Each scene shows the same named points in several views. A view is turned or mirrored, and shifted as a whole, has a little noise and may leave points out.

Scene 1
View 1
boro: [ 17  27  20 -14  17  15 -14  10  -4  -3   0  -3   7   0  -5 -21   5  14
  -3  10  -5  -4  22 -12  -4 -36 -20  -3  28 -12 -14 -19  11   8   3  27
 -10  35   7  -7  -2 -11 -10   1  14 -19   9 -12   8 -14  -5   0]
zugu: [  3  31  15 -10  12  -1 -10  10 -11   7   8  -7   4   5  -6 -15   8  15
   3  13   8   4  12  -2  -9 -18 -19 -16  33  -3 -14 -15   3   1  13  27
  -2  26   6 -11 -12 -14 -22  -9  25 -16  10 -17   9  -6  -1   0]
bigu: [ 26  20  22  -1  12  -4 -22  18  -5  15  25 -31  11   9  -6 -12   1  17
   5   9   3 -18  14  11  24 -36 -17  21  16  -4 -24   3  17  -2  17  44
 -18  19   6  -3  19  -3  -8   1  16   4 -11 -18  10  -2 -10 -11]
puvet: [ 15  11  22 -10  -8  23  -3   0 -13  -3  24  -2   7  -5  11   7  24  -6
   1  14  -2   6 -15 -15   2 -14 -21  -7   3 -15   4 -21  42  26 -26  47
 -29  15 -13  -4  12  24 -14 -20 -11 -19   4  -6  -7  -1  10 -21]
gipo: [ 23  25  32   1 -21 -19  -5   4   1  15  64 -16  14   2 -29  20   6   8
  17  22  40  15  18   7  23 -28  -9  22   7 -15  -4   9  13  15  -3  29
   4  31   2  -6 -15  -7  -9 -28 -26  -4 -14 -25  -9  30   4  -6]
kuz: [  0  29  13 -24  23  34  -7   2 -18 -19 -24  18   1  -2   0 -20  18  10
 -15   5 -11  13   2 -20 -41 -17 -21 -37  43  -6  -3 -49   8  16 -10  23
 -13  27   1  -9 -16  -8 -27 -10  24 -34  24  -4   6 -26  11   6]
voder: [ -3  26  -6 -13  35  17  12  12 -17  -2 -33   4 -16  -5   6 -50 -10  11
  -3  14 -20  -4  32 -14 -27  -7 -24 -41  34  15  -4 -25  -7  -6   6  19
  -3  18  -1 -21 -13  -8 -12   7  47 -22  35  -8  22 -28 -15   6]
gipu: [  6  24  11  -7   8  11  -1   8  -8   6   6  -4  -3  -4   8 -23   6   4
   3  19  -8  -3  14 -15  -1 -19 -25 -18  19 -10  -8 -10  19   6  -2  31
 -11  27  -3 -11  -2   0 -11  -2  16 -20  16 -10   7 -11  -7 -10]
Vepek: [ -1  27   7  -1   3  -3   7   9 -12  19  18 -10  -6  -3   8 -22   0   3
  12  24   3  -2  14  -8   5  -5 -26 -20  15  -1  -6   2  12  -3   5  30
  -4  19  -4 -15  -9  -1 -13  -7  20 -14  16 -16  10  -1 -10 -12]
lanok: [ 24  12  -2  -7  37  10  15  18 -11   0 -20 -15 -14  -5  -5 -51 -30  14
   0  13 -20 -22  55  -3   5 -25 -16  -5  15  21  -5  -9  -3  -7   2  25
  -9  13  -3 -21   9   0   9  14  30  -4  23 -13  23 -19 -28   5]
bilan: [ 33  27  27  -5  -6  14 -15   9  22   6  29  -9   8 -10  -4 -29  -2   3
   9  25 -10 -20  48 -28  38 -67 -27  28   2 -45 -13  11  32  14  -6  27
  -3  65   9  -3  10  -9  21  15 -22 -21   2 -15  -2  -7 -22 -13]
sima: [ 13   5   7 -20  24  23  25   1 -36 -26 -13  11  -8  -3 -23   4  -1   9
 -11   1  11  27   7   7 -42  11   1 -29  25  36  21 -55  -3  22 -30  28
 -16 -15 -18 -18 -14  15 -26 -35   8 -11  20  -9   6  -1  17  14]
vam: [  7  27   2  -2  22  -4  -1  19  -8  18  -1 -18  -7   1   5 -42 -13  13
   9  18 -10 -17  34  -2   9 -20 -25 -11  23   6 -17   5   0 -14  21  28
  -4  22   5 -15   1  -8  -6  12  39  -7  16 -16  20 -13 -24  -5]
zif: [  3  25  26  -9 -13   2  -2  -4 -15   2  39   4  11  -1 -12  21  25   4
   5  15  29  29 -13  -4 -13  -7 -14 -14  22 -10   3 -20  18  23 -15  32
  -5  20  -4  -5 -22   0 -30 -36 -12 -18   0 -17 -10  15  20  -7]
mafiz: [ 32   3  18  -4   8  10  -3  12 -14   1  24 -25   7   1  -2   3   1   5
   3   7   1 -10   3  10  18 -21 -11  17   1   9  -5 -10  28  13 -12  53
 -32  -3 -12  -7  28  23  -6 -14  -1   5  -7 -13   4   3  -2 -15]
dupet: [ 16  16  18 -18  17  21  -2   4 -20 -18  -1   3   6   2 -15   1  10  11
  -9   3   8  14   3   0 -25 -15  -8 -13  28   8   3 -40   8  19 -16  32
 -17   9  -5  -7  -7   3 -22 -21   8 -15   9 -10   4  -6  12   6]
kuvez: [  1  26   8 -11  14  12   7   7 -12   2  -2   3  -6  -5   0 -25   2   7
   1  19  -3   5  20 -14 -15 -11 -23 -27  25   0  -2 -18   7   3  -2  22
  -3  24  -1 -15 -14  -4 -15  -7  21 -22  21 -11   8 -11  -5   0]
Gire: [  4  10   6 -16  20  26  15   4 -31 -17 -14   7  -4  -3   1  -7  10   3
 -10   4  -5  15  -6  -6 -34   7 -12 -36  23  21  11 -47  12  17 -22  35
 -24  -6 -15 -14  -4  17 -27 -24  19 -19  21  -4   7 -12  12   1]
duf: [ 26  10  11 -10  19   7  17   7 -16 -12   5  -3  -4  -2 -30 -10 -17  13
   0  11  13   9  36   8 -11 -14  -3  -3  18  22  10 -24  -4  12 -17  25
  -5   6  -7 -17  -9   3  -6 -18   1  -3  11 -16   6   4  -3  12]
View 2
bilan: [-47 -23  21  17 -21  20  15   5  22 -22 -42  -3  14  39 -14 -44  12  24
 -23   6   1  37  34   7 -28   8   7  19 -21 -29 -35 -12 -23  36 -47   7
 -28   6  -4 -10 -16  36   2  18 -30 -10 -13   8  24 -32 -30 -15]
Vepek: [ -8   7  22  26 -10   8   9  11  17   5  -9   5  23  12  20  -7 -11   4
 -17  10  18  21   4  15  10  -3  -1   4  -4  -5  -7  10 -20 -12 -19 -22
 -18 -10   5  16   8  12   2   7  -6  -5  -2   5   1 -25  -7   9]
Gire: [ 17   8  21  12   5   7  18  -3  20  28   7  -7   2 -23  -4   8 -19  -8
  -9  31  12  29   1  33  34  13 -46  -6   4  18 -18  17   5   6  15 -15
  -9  10  14   0  29 -13  -2  27  20 -16  14   8 -10  -5   2  26]
puvet: [ -1 -13  25  -4 -10  10  10  -3  24  23 -26   2  31  12 -22 -21 -27  15
 -12  37  17   7  10  30  14  10 -41  12 -19   0 -28 -14  -6  20 -25  -7
 -15 -10  -1 -12  12  -5  -9  18  12 -18  21  16  10 -17 -16  22]
gipo: [-23 -27  20  38  11 -12   0  13  34   4 -24  18  22  65   0   2 -13  19
 -17   8  13 -10  22   8 -21  -2  19  -1 -24 -19 -33 -28   5  17 -34   1
 -39 -18 -22   2  -5 -13   7 -22  17 -14  20   5  30 -12 -21   8]
sima: [ 19  -2  17  23  20   1   9  -3  26  28  21 -10 -12 -15  -8  33 -20 -11
  -9  24   4  26   7  22  30  15 -41 -19   8  23 -22  16  18  15  34 -11
 -16  21   8  -3  30 -25   9  15  33 -22  25   5 -10  10  10  30]
zugu: [-10  13  17  34   8  -4  32  11  20   9 -12  13   0  13  19 -11   9  -6
 -14   7  16  29   5  32   2   8   5   2  -6 -13 -18  19   2  -3 -16 -13
 -21   0  10  18  10   6   4  14   8  -7 -12   3   4 -22 -17   2]
mafiz: [  5 -20  12  -7 -27   3 -15  10  15  15 -14  20  19   8  -7  -6   4  32
  -5  13  -3   7  -7  21  -7   8 -34  11 -15  -5 -26 -15   8  27 -20  -6
 -11 -19  -6   2   7   1   3   3   5  -8  11  14  14   1 -13  13]
zif: [ -4  -7  25  31  26  -9  24   1  35  27 -17   7  19  38  -8   1 -33  -4
 -15  32  27  -3  16  30  12   7  -9  -6 -17   0 -29 -11   6   6 -16  -8
 -29  -6  -6  -2  15 -27  -3   0  34 -21  26   7  13 -16 -16  25]
boro: [-15   3  17  23   0   4  31   6  19   4 -18   4  -5   9   2 -19  13   2
 -16  10   9  40  12  31  -3  15  -8   5  -8 -13 -26  14   3  17 -16  -6
 -19   8   9   7   8  13   3  23  -1 -12 -14   5   6 -21 -19  -1]
duf: [ -6 -13  13  31   5   2  -2   7  23   4   9  -3 -10   6   0  23   0   5
 -15   3  -6  28  15   6   2  10 -14 -10   3   3 -23   6   9  20  14  -4
 -22  15   0   3  12  -5  14   3   8 -14   9   3   3   4   0   9]
kuvez: [ -9  11  22  30   4   9  23   4  20   6  -5  -7   3  -1  10  -5  -8  -9
 -19  14  15  38  13  22  14   6  -9  -2   1  -1 -14  21 -12  -3  -5 -16
 -17  10  14   9  12   9   2  20  -1 -10  -4   4  -5 -22  -6   9]
dupet: [  5   0  16  21  15  -2  24   1  24  21  -4   2  -7  -1  -8   3  -6  -5
 -10  22   9  27   8  32  13  17 -28  -5  -5   5 -28  11  17  18   5  -6
 -18  10   7  -1  19 -14   3  17  23 -19   8   6   2  -5  -8  17]
lanok: [-10   3  11  20 -27  18  -4  13   5 -14   8  -3 -11 -22  18   1  27  11
 -17 -11 -13  56   3   4   0   7 -12   3  13  -3  -9  26 -12  10   6 -13
 -10  15  13  15   7  33  14  18 -29  -1 -21   3  -8  -6   2  -8]
kuz: [ -1  20  22  24  21   6  55  -6  23  20  -7 -10 -11 -13  -5 -15  -7 -25
 -15  30  21  48  13  46  27  19 -28  -4  -1   6 -22  33   5   7   4 -13
 -14  24  23   1  23  -2  -4  42  16 -20  -6   5  -8 -24 -11  13]
bigu: [ -9  -7   9  10 -22  -5   3  19  12   4 -22  32  10  20  13 -18  28  27
  -8  -2   1  16  -8  27 -21   7  -4  15 -15 -24 -24  -2  10  16 -35  -7
 -17 -21  -2  20  -1  14   6   0  -3  -1 -13   9  16 -11 -23  -3]
gipu: [-11   5  23  18  -8  10  19   5  17   5 -15  -1  14   6   7 -18  -3   1
 -16  16  15  31   9  24   8   5 -12   6  -7  -6 -15  11 -15   1 -18 -14
 -16   0  10   7   7  14  -2  20  -6  -9  -5   8   2 -26 -12   6]
vam: [-11  13  14  27 -20   8   9  18   7  -7  -5  11   4  -2  31  -9  20   7
 -17  -7   6  40  -3  16  -2   0   5   6   3 -13  -5  22 -14 -10 -16 -21
 -14  -5  11  26   5  29   9  11 -20   2 -23   4  -3 -21 -10  -6]
voder: [ -3  27  18  31  -4  16  27   6  11   1   9 -11 -10 -28  23  -2   7 -16
 -19   5   9  60   5  23  24   8 -13  -4  14   3  -3  44 -15 -13  12 -24
  -9  21  25  18  17  23   5  31 -12  -6 -20   1 -18 -22   4   3]
View 3
bilan: [  3 -24 -11  -3  28   3 -72  16  -7  -6 -18 -29 -21  48 -59 -10  21  11
  23 -28   9  14 -11  -8  11  14   1   4  31   1  49   1  -4  10  17 -29
  11 -16  50  41 -15 -57  11  -9  -4  27  43 -34  27   6  12  11]
Gire: [  5 -16 -17  -7 -12   5  -5  31  44 -26 -25  21  -9  23 -11 -27 -49  27
  22  -8  -1 -23  14  16  19 -12  18 -40   1  -2   7   6  -9  -9  -6 -19
 -31  -3 -14 -27 -26  25   1 -18  18 -14  14 -16  -3  30  13  -2]
bigu: [ -1  -6  15 -24  -2  14 -18  25  -7  -6 -13  -9 -26  31 -37   3  13   8
   9 -31  22  15  -6  10  17  18  10 -12  21  10   3  12  -5   1  21 -35
   4 -33  20   6 -22 -18  18   6  -3  31  27 -16  30  -2  42 -10]
gipo: [  4  12  -6 -17  12  36 -23   7   2 -17  -3 -32 -44   9 -59  12  30 -13
 -24 -20  31   1   6  20  11  21   3 -24  11  17  36   2 -12  -8  11 -29
  13  22  32  12   0 -33  29  -2  10  16   3   8  20  32  20   6]
voder: [ 11 -13 -12   9 -28 -22 -25  55  24  14 -27  21   1  41  21 -32 -14  13
  56   1 -20   0   6 -24  12 -11  -1 -44  -9 -14   3   2   9   0   0  -4
 -25 -43  -6 -19 -19  -5  -6  -6  22 -17  18 -34  14   8   9  -9]
zif: [  4   6 -17 -13   3  38 -14   6  28 -28 -16  -6 -30  14 -48 -13 -15   2
  -6  -5  15 -19  21  26  16   0  18 -42   6  13  38  12 -12 -13  11 -23
   5  25   6  -9  -8   0  23  -8  13  -9   5   6  12  55  19   6]
puvet: [  6 -18 -12 -14  13  29 -24  11  28 -37 -29  -5 -21  34 -53 -13 -40  26
   2 -20   4 -21   6  32  23  -5  24 -10  27   6  31  13 -19  -6   6 -33
 -15   2  14   4 -30   3   8 -12  -3  12  28  -1  15  34  14   9]
kuz: [ -1 -18 -22  -5  -7  -2 -28  25  35 -14 -25  30  -2  37 -17 -47 -38  23
  51  -1  -2 -10  21  -5  11  -9  21 -55   3  -1  28  12   7   0  14 -13
  -4 -12 -14 -22 -18  11   9 -19  15 -26  28 -38   3  41  22  -1]
sima: [  2 -12 -23  -8 -11  -5   6  30  50 -31 -10  22 -14   2  -9 -22 -39  22
  11  -7  17 -23  12  16  13  -2  12 -49 -12   3   1  -7  -9  -9 -21 -18
 -38  18 -18 -35 -15  30   2 -30  33 -22  -1 -17 -20  31   9  -5]
mafiz: [  2 -16   7 -23   5  15  -9  22  13 -28 -16  -9 -25  23 -43   8 -16  21
  -7 -34  22  -4  -9  29  24  11  16  -1  23   9   0   6 -20  -3   1 -38
 -21 -15  17   3 -32  -1   7  -6   0  31  22  -6  14   2  27  -5]
Vepek: [ 16   2  -4  -2 -13  18 -23  35  12   1 -26  -9 -20  37 -13  -7  -3   2
  14  -6 -12  -5   6   4  18  -6   4 -25   5  -4  20  11  -7  -8  10 -17
 -11 -24  15  -1 -18 -17   9   8   7   7  11   0  32  20  12   0]
zugu: [  2  -1  -3 -10 -12  11 -23  28   9   1 -16   6 -17  32 -19 -20   4   1
  29  -7   6   7  13  -5  11   5   8 -44   3   3  20  12   6  -4  22 -17
   8 -22   5 -12 -12 -12  17   1   9  -3  18 -21  24  23  31  -6]
dupet: [ -4 -13 -15 -13  -2   6 -12  21  30 -25 -13  16 -16  17 -28 -23 -26  19
  19 -13  18 -10  11  12  13   3  16 -42   2   7  15   4  -5  -3   1 -23
 -11   3  -8 -19 -17  12  13 -22  17  -9  17 -25  -2  31  24  -4]
gipu: [  9 -10  -9  -3  -5  10 -33  29  16  -6 -26  -2 -15  40 -21 -18 -13  13
  27 -10  -7  -4   5   2  16  -4  10 -24  12  -2  26  11  -5  -2  12 -19
  -9 -23  14   1 -22 -15   7  -2   5   3  24 -16  25  20  16   0]
kuvez: [ 10  -6 -15   2 -11   2 -28  35  22  -2 -24   6 -13  35 -12 -24 -13  11
  32  -3  -8  -5   9  -5  13  -6   6 -38   1  -5  22   6   0  -4   8 -13
 -12 -18   5  -9 -15 -10   5  -6  14  -9  17 -19  16  24  11   0]
vam: [ 12  -3   5  -3 -20  -3 -26  48   1  15 -22  -2 -14  40  -1  -9  12   3
  32 -12  -8  11  -2 -13  15   2  -2 -24   3  -9   3   8   3  -1  12 -17
 -10 -49  15  -2 -21 -24   5  10   8  12  18 -20  32  -3  21 -11]
lanok: [  7 -20  -3   1 -14 -30 -27  55   9   9 -16   3  -8  34   6 -10   4  15
  37 -20  -1  12 -16 -18  14   7  -9 -16   0 -11  -9  -9   0   4  -8 -16
 -32 -44  14  -1 -23 -19  -8  -8  19  12  22 -38  12 -20  11 -10]
duf: [  3 -10 -15  -7  -3 -10 -13  33  24 -13  -4   1 -21   7 -17  -6   1   9
   9 -17  22  -2  -2   5  10  12  -1 -31  -5   3   5 -11  -5  -4 -15 -20
 -25   6   6 -11 -10  -5   7 -21  28  -1   5 -22  -7  12  11  -4]
View 4
lanok: [ -7 -19 -35 -10  -2   6 -13  26   7  11  -4 -12   4   7   3 -14   3   1
  -9  13 -36  17  13  10   3  19  22 -13 -12  25 -10 -20  20 -10  12   2
  -3 -13  -5  -4  16  -4   3  33 -18   7  13  -8   7  -2   9 -38]
vam: [ -9  -8 -21 -10  -7   5 -15   2  12   6 -11  -7  15  12 -21  -8  -7 -22
 -13  26  -9  12   4   8   8   9  13  -5  -5  20 -13 -25  27 -10  16  -1
 -22 -23 -11  -6  17 -12 -11  24 -16  15  17 -12 -10   0   8 -32]
voder: [-17 -30 -21 -12   2  24 -24  25  -1  27  -3 -20 -16   8 -24  -1  -6   4
  -2  22 -11  24  -7  29 -11  14   5   9 -27  10 -18 -30  27 -16  10   3
 -18 -12 -20   9   6 -24  19  22   1  19  -6 -12   3 -11   5 -40]
gipu: [ -2  -4 -18 -16   7   8 -19   4  16 -10 -12  -4   0  11 -21   9 -10  -5
  -3  12  23   3 -11  17  -3  -3  21  11   1   9   2 -11  25 -14  14  10
 -18 -10  -7  -7   9 -19   2   3 -16  16   5   0  -4  -3  -3 -12]
mafiz: [ 15  13 -34 -14   9 -17 -25  -6  31 -33 -20  10  10  11  -3 -15  -4  -1
  -5  -6  17  -6  -7 -17   3 -12  39  -2  42  11   8   5  15   4   8  11
  12  18   4  -3  -3  10   3   7 -26  12   5 -12 -11  -1  -5   4]
zif: [ 22  28  11 -13  11   6 -35 -15  47 -34 -25   8 -17 -10 -15  10 -22  -7
   4   3  52  -6 -29  12 -18 -27  16  28  -6  -2   6  18  15   3  -1   3
 -18  26 -13  -4 -12 -22   7 -44 -12  19  -8 -15 -16 -10  -6  25]
duf: [ 15  10 -16  -6   5   5 -25  15  33  -8 -13  -2 -16 -13  16 -11  -4   5
  -3   0 -17  10  -1   6 -13   0  20   1 -22  17  -4   7   9   5  -2  -3
   0  22  -9  -1  -3  -5  14  -8 -13   8   1 -19   2 -10   7  -5]
bilan: [ 13   8 -15 -19  -1   5  -3   6  32 -46 -16   3  27  14  -6  24  -7   3
  -2   2  19 -14  15  24  21   2  44 -11   3  20  26  13  31 -14  22  17
 -23 -37  15 -47  35 -17 -29  -9 -56  -9  42  33   7  18  -7  -5]
gipo: [ 30  51   7  -8   0 -10 -16 -25  59 -49 -31  17  14 -15   6   7 -18 -34
 -10   4  26 -17  -5  -6   1 -19  25   2  -7  18  12  26  12   8   5  -7
 -23   7  -6 -28   9 -10 -21 -39 -34   9  24 -12 -19   1   7  26]
Vepek: [  0  11 -18 -10   7   0 -16  -6  13  -4 -17  -2   3   5 -17   9 -11 -30
 -14  16  19   0 -16   7  -6  -2  16   8  -3  12   0 -14  21 -13  14   0
 -24 -11 -15  -6  10 -20  -1   5 -12  22   5 -12 -11  -8   6 -10]
Gire: [  3 -11 -23 -14  19  11 -39  16  14   3  -9  -8 -33   3 -14  -5  -7  19
   5  -1  20  15 -28  14 -26  -9  16  24   1  -3  -6  -7  15  -4  -1  10
   4  30 -15  21 -19 -13  39  -2   5  22 -28 -19   0 -19  -6  -7]
boro: [  4 -11  -5 -17  -5  16 -27   9  31 -17 -13  -4   2   8 -26  -1 -13  12
   7  14  13   8   3  23   5  -2  20   6  -7   8  -5  -2  29  -3   9  10
 -14  -7  -5 -11   9 -14  -5  -5 -24   6  13   1  -5   2  -8 -16]
kuz: [ -3 -30   0 -20   6  34 -40  21  20   1  -8 -13 -30   7 -39   3 -13  33
  17  14  27  19 -18  41 -17  -5   9  29 -20  -7 -11  -7  31  -7   3  14
 -13   9 -12   8  -9 -26  25 -13  -2  14 -15  -5   2 -11 -15 -19]
zugu: [  1  -4   3 -14  -7  14 -29  -3  31  -8 -17  -3   1   3 -32  -5 -18  -9
   3  24  14   9  -4  17   1  -4   7  11 -13   7 -15 -10  28  -2   8   1
 -24  -6 -14  -4   5 -18  -7  -6 -14  14   9 -14 -14  -2  -1 -17]
bigu: [  8   7 -15 -14  -9 -10 -23 -14  39 -30 -22   9  28  13 -23 -19 -12 -13
  -3  16  12  -2  10  -8  20  -8  27  -8  26  16  -6  -4  27   6  12   5
  -6  -8   1 -12  11   5 -23   9 -32   8  25 -12 -19   8  -4 -11]
puvet: [ 13  11 -25 -19  22  -4 -27  -4  23 -33 -17   5  -7  11 -15  14  -8   7
   0 -10  53 -10 -28   6 -12 -19  38  20  31  -2  21  10  19  -8  10  20
  -1  16   1  -5  -4 -11  14 -14 -22  16  -7   4  -4  -6 -15  16]
sima: [ 12  -1 -17  -8  17  12 -42  21  25   5 -10  -6 -46 -15   8 -14  -5  23
   5  -6  -1  18 -25   9 -36  -9  13  20 -20   2 -10   6   6   6 -11   1
  10  50 -20  24 -27  -8  45 -15   9  19 -30 -31   3 -23   1   1]
dupet: [ 12  -4  -7 -16   6  14 -38  10  35 -15 -14  -3 -22  -2 -14 -10 -11  22
   8   1  16  10 -14  14 -15 -11  17  18  -6   1  -7   5  18   5  -3   7
   0  26 -10   7 -13 -10  20 -16  -7  13 -12 -16  -4 -10  -7  -2]
View 5
boro: [ 34   4  -2   0   0  14   0 -14   1 -22   7  15 -14   7  18 -20   2 -21
  15  12   7   5 -10  -3   2   6  -8   4  22  -2   7  15  -4 -14  -7  -8
   5  14   6  19  35   1 -27  25   6  -7   8  -9   7  12 -21 -10]
kuvez: [ 25 -10   6   8 -12   6   5 -22   6 -17  22  -2  -4   1  11 -20  -1  -9
   4   0  14  18  -3 -13 -11   2  -6  -3  11  -1   8  -2  -9 -12  -7 -14
  -6   4  10  18  50   2 -23  31  13 -16   3 -18   4   3 -28  -7]
mafiz: [ 41  25  12 -27  13  13  -9 -37   5  15  -4   5  -4  12   6 -22 -14 -26
  15   0  10 -10  -4  17  11  29   0  12  13   5  15  17   6   3  -7 -18
 -36  20  24  -5  28 -12 -23   0  19 -15  -7  39 -12  21 -18  -5]
dupet: [ 36  -3   1  -4  -7 -14   4 -46  19   9   1  14  -5  -6  17 -29  -6  -9
   6  -9  10  18 -10   3  10  -6   4  -3  10  -7  13  -2  -9  -5 -19 -18
 -15   0  23  32  34   2 -29  20  16  -1  17   2   5  26 -30 -10]
gipu: [ 35   1  10   2  -1  20   5 -18   6 -18  18  -2  -4   3  10 -17  -5 -15
  10   7  14  10  -1  -5 -12  14 -11   5  16   2   6   5  -4 -12  -6  -8
  -7  13   9  13  49  -4 -17  20   9 -16  -4  -7   3   3 -20  -6]
voder: [ 11 -19   5   3 -17   0  10 -16   8 -18  40  -7 -16 -10  14 -18  14  -3
   4   0   7  21   4 -24 -20  -9  -4 -14   7 -18   4   7 -16 -22  11 -24
   2 -10  -4   8  65   9 -39  49  33 -17   7 -33  -1 -19 -31  10]
zif: [ 47  -1   7  12  -9   6  -1 -48  19   3 -10   3  18   5   6 -27 -28  -5
   3 -23  19  24 -18   6   7   9  -4  10  10  18  18 -24   0   1 -38  -2
 -23  12  35  33  21 -10  -6  -1 -13 -10   8  -2  12  46 -23 -31]
lanok: [  1   3   0 -19 -13   1  -4  -1 -13 -19  32   0 -23  11  11 -15  23 -25
   9  14   6  -5   9 -18  -5   6   3  -6  10   2   7  27 -10  -9  19 -35
  -8   3  -1 -15  53   5 -42  43  42 -23  -2   0 -10 -18 -33   7]
bigu: [ 32  18   1 -19  12  36 -20 -15  -8 -11  -3  12 -15  20  12 -14 -10 -29
  27   0  -3 -10 -17  11   7  29  -9   9  21   6  11  25  10 -12   1 -10
 -11  26   7 -24  18 -13 -32  10   4 -16  -1   8  -7  19 -10 -10]
bilan: [ 40  26  -1   7   5  34  -3  19 -22 -56   3  20 -10  31  12  -9  10 -50
  17  50  26 -24   2   0   1  33 -19  27  36  37   1  27   3  -1 -10   0
   8  45  13  18  34  -6  -2  13  -6 -12 -15  19  11  12 -16 -26]
kuz: [ 44 -16   4  13  -6  -9  19 -37  26  -8  15  12 -12 -20  23 -30   0  -1
   6   6  10  30  -8  -8  -6 -16  -6  -9  17 -28   5  -2 -16 -21 -15  -8
   7  -6   9  52  56  10 -28  32  14   5  19 -26  13   9 -28   0]
Vepek: [ 26  -3  12   3  -7  27  -4 -21   3 -17  22 -13   4   9   3 -14 -12 -11
   6 -12  13  12  -3  -8 -16  20 -10   4   9  11  11  -5   0 -10  -4 -11
 -17  12  12  -7  44 -10 -16  18   5 -29  -9 -13  -1   5 -20 -10]
vam: [ 11  -1   4  -7  -6  30  -8  -3 -11 -25  27  -6 -14  13   9 -10   3 -18
  16  -2   0   4  -4 -14 -15  16  -9  -2  13   1   8  17  -2 -20  13 -19
  -3  11  -4 -26  43  -5 -35  33  17 -27  -5 -20  -6  -9 -20   0]
duf: [  8   3  -6  -8 -24 -22  -6 -27  -3  -2   6  11  -5  12   9 -26   8 -19
  -1  -5  16   5  -1 -11  16  -4  13  -2   3  22  16   2 -10   7 -12 -34
 -19   2  26  14  30   3 -32  28  25 -14  10  10   1  19 -41 -17]
zugu: [ 26  -7  -2   4  -7  21  -6 -21   2 -20   9   6  -8   6  15 -18  -8 -12
  14 -10   0  16 -18  -7  -4   4  -9  -2  16  -2  10   4  -3 -19  -7  -9
   3  10   5   4  30  -3 -31  27   0 -13  10 -28   7  15 -18 -13]
sima: [ 22 -10   4  -9 -23 -43   8 -63  26  32   7   4   1 -14  11 -37  -3   2
  -8 -25  14  28  -3  -5  14 -19  20 -12  -7  -6  19 -13 -16   4 -21 -35
 -32 -18  33  36  43   6 -34  25  36  -4  21   6   0  22 -45  -5]
puvet: [ 65  14  21  -3  11  12  10 -44  23   8  -1   1   8  -3   6 -25 -19 -14
   5   7  26   5   1  16  -1  24  -9  16  17   2  11  -2   1   1 -23  -2
 -30  19  30  36  47  -8  -1  -6   7  -8  -8  30   1  22 -18 -10]

Which points are out of place in each view (at most two, in the order of its rows)? Write none if all are in place.
view 1: zugu
view 2: none
view 3: voder
view 4: zif
view 5: duf
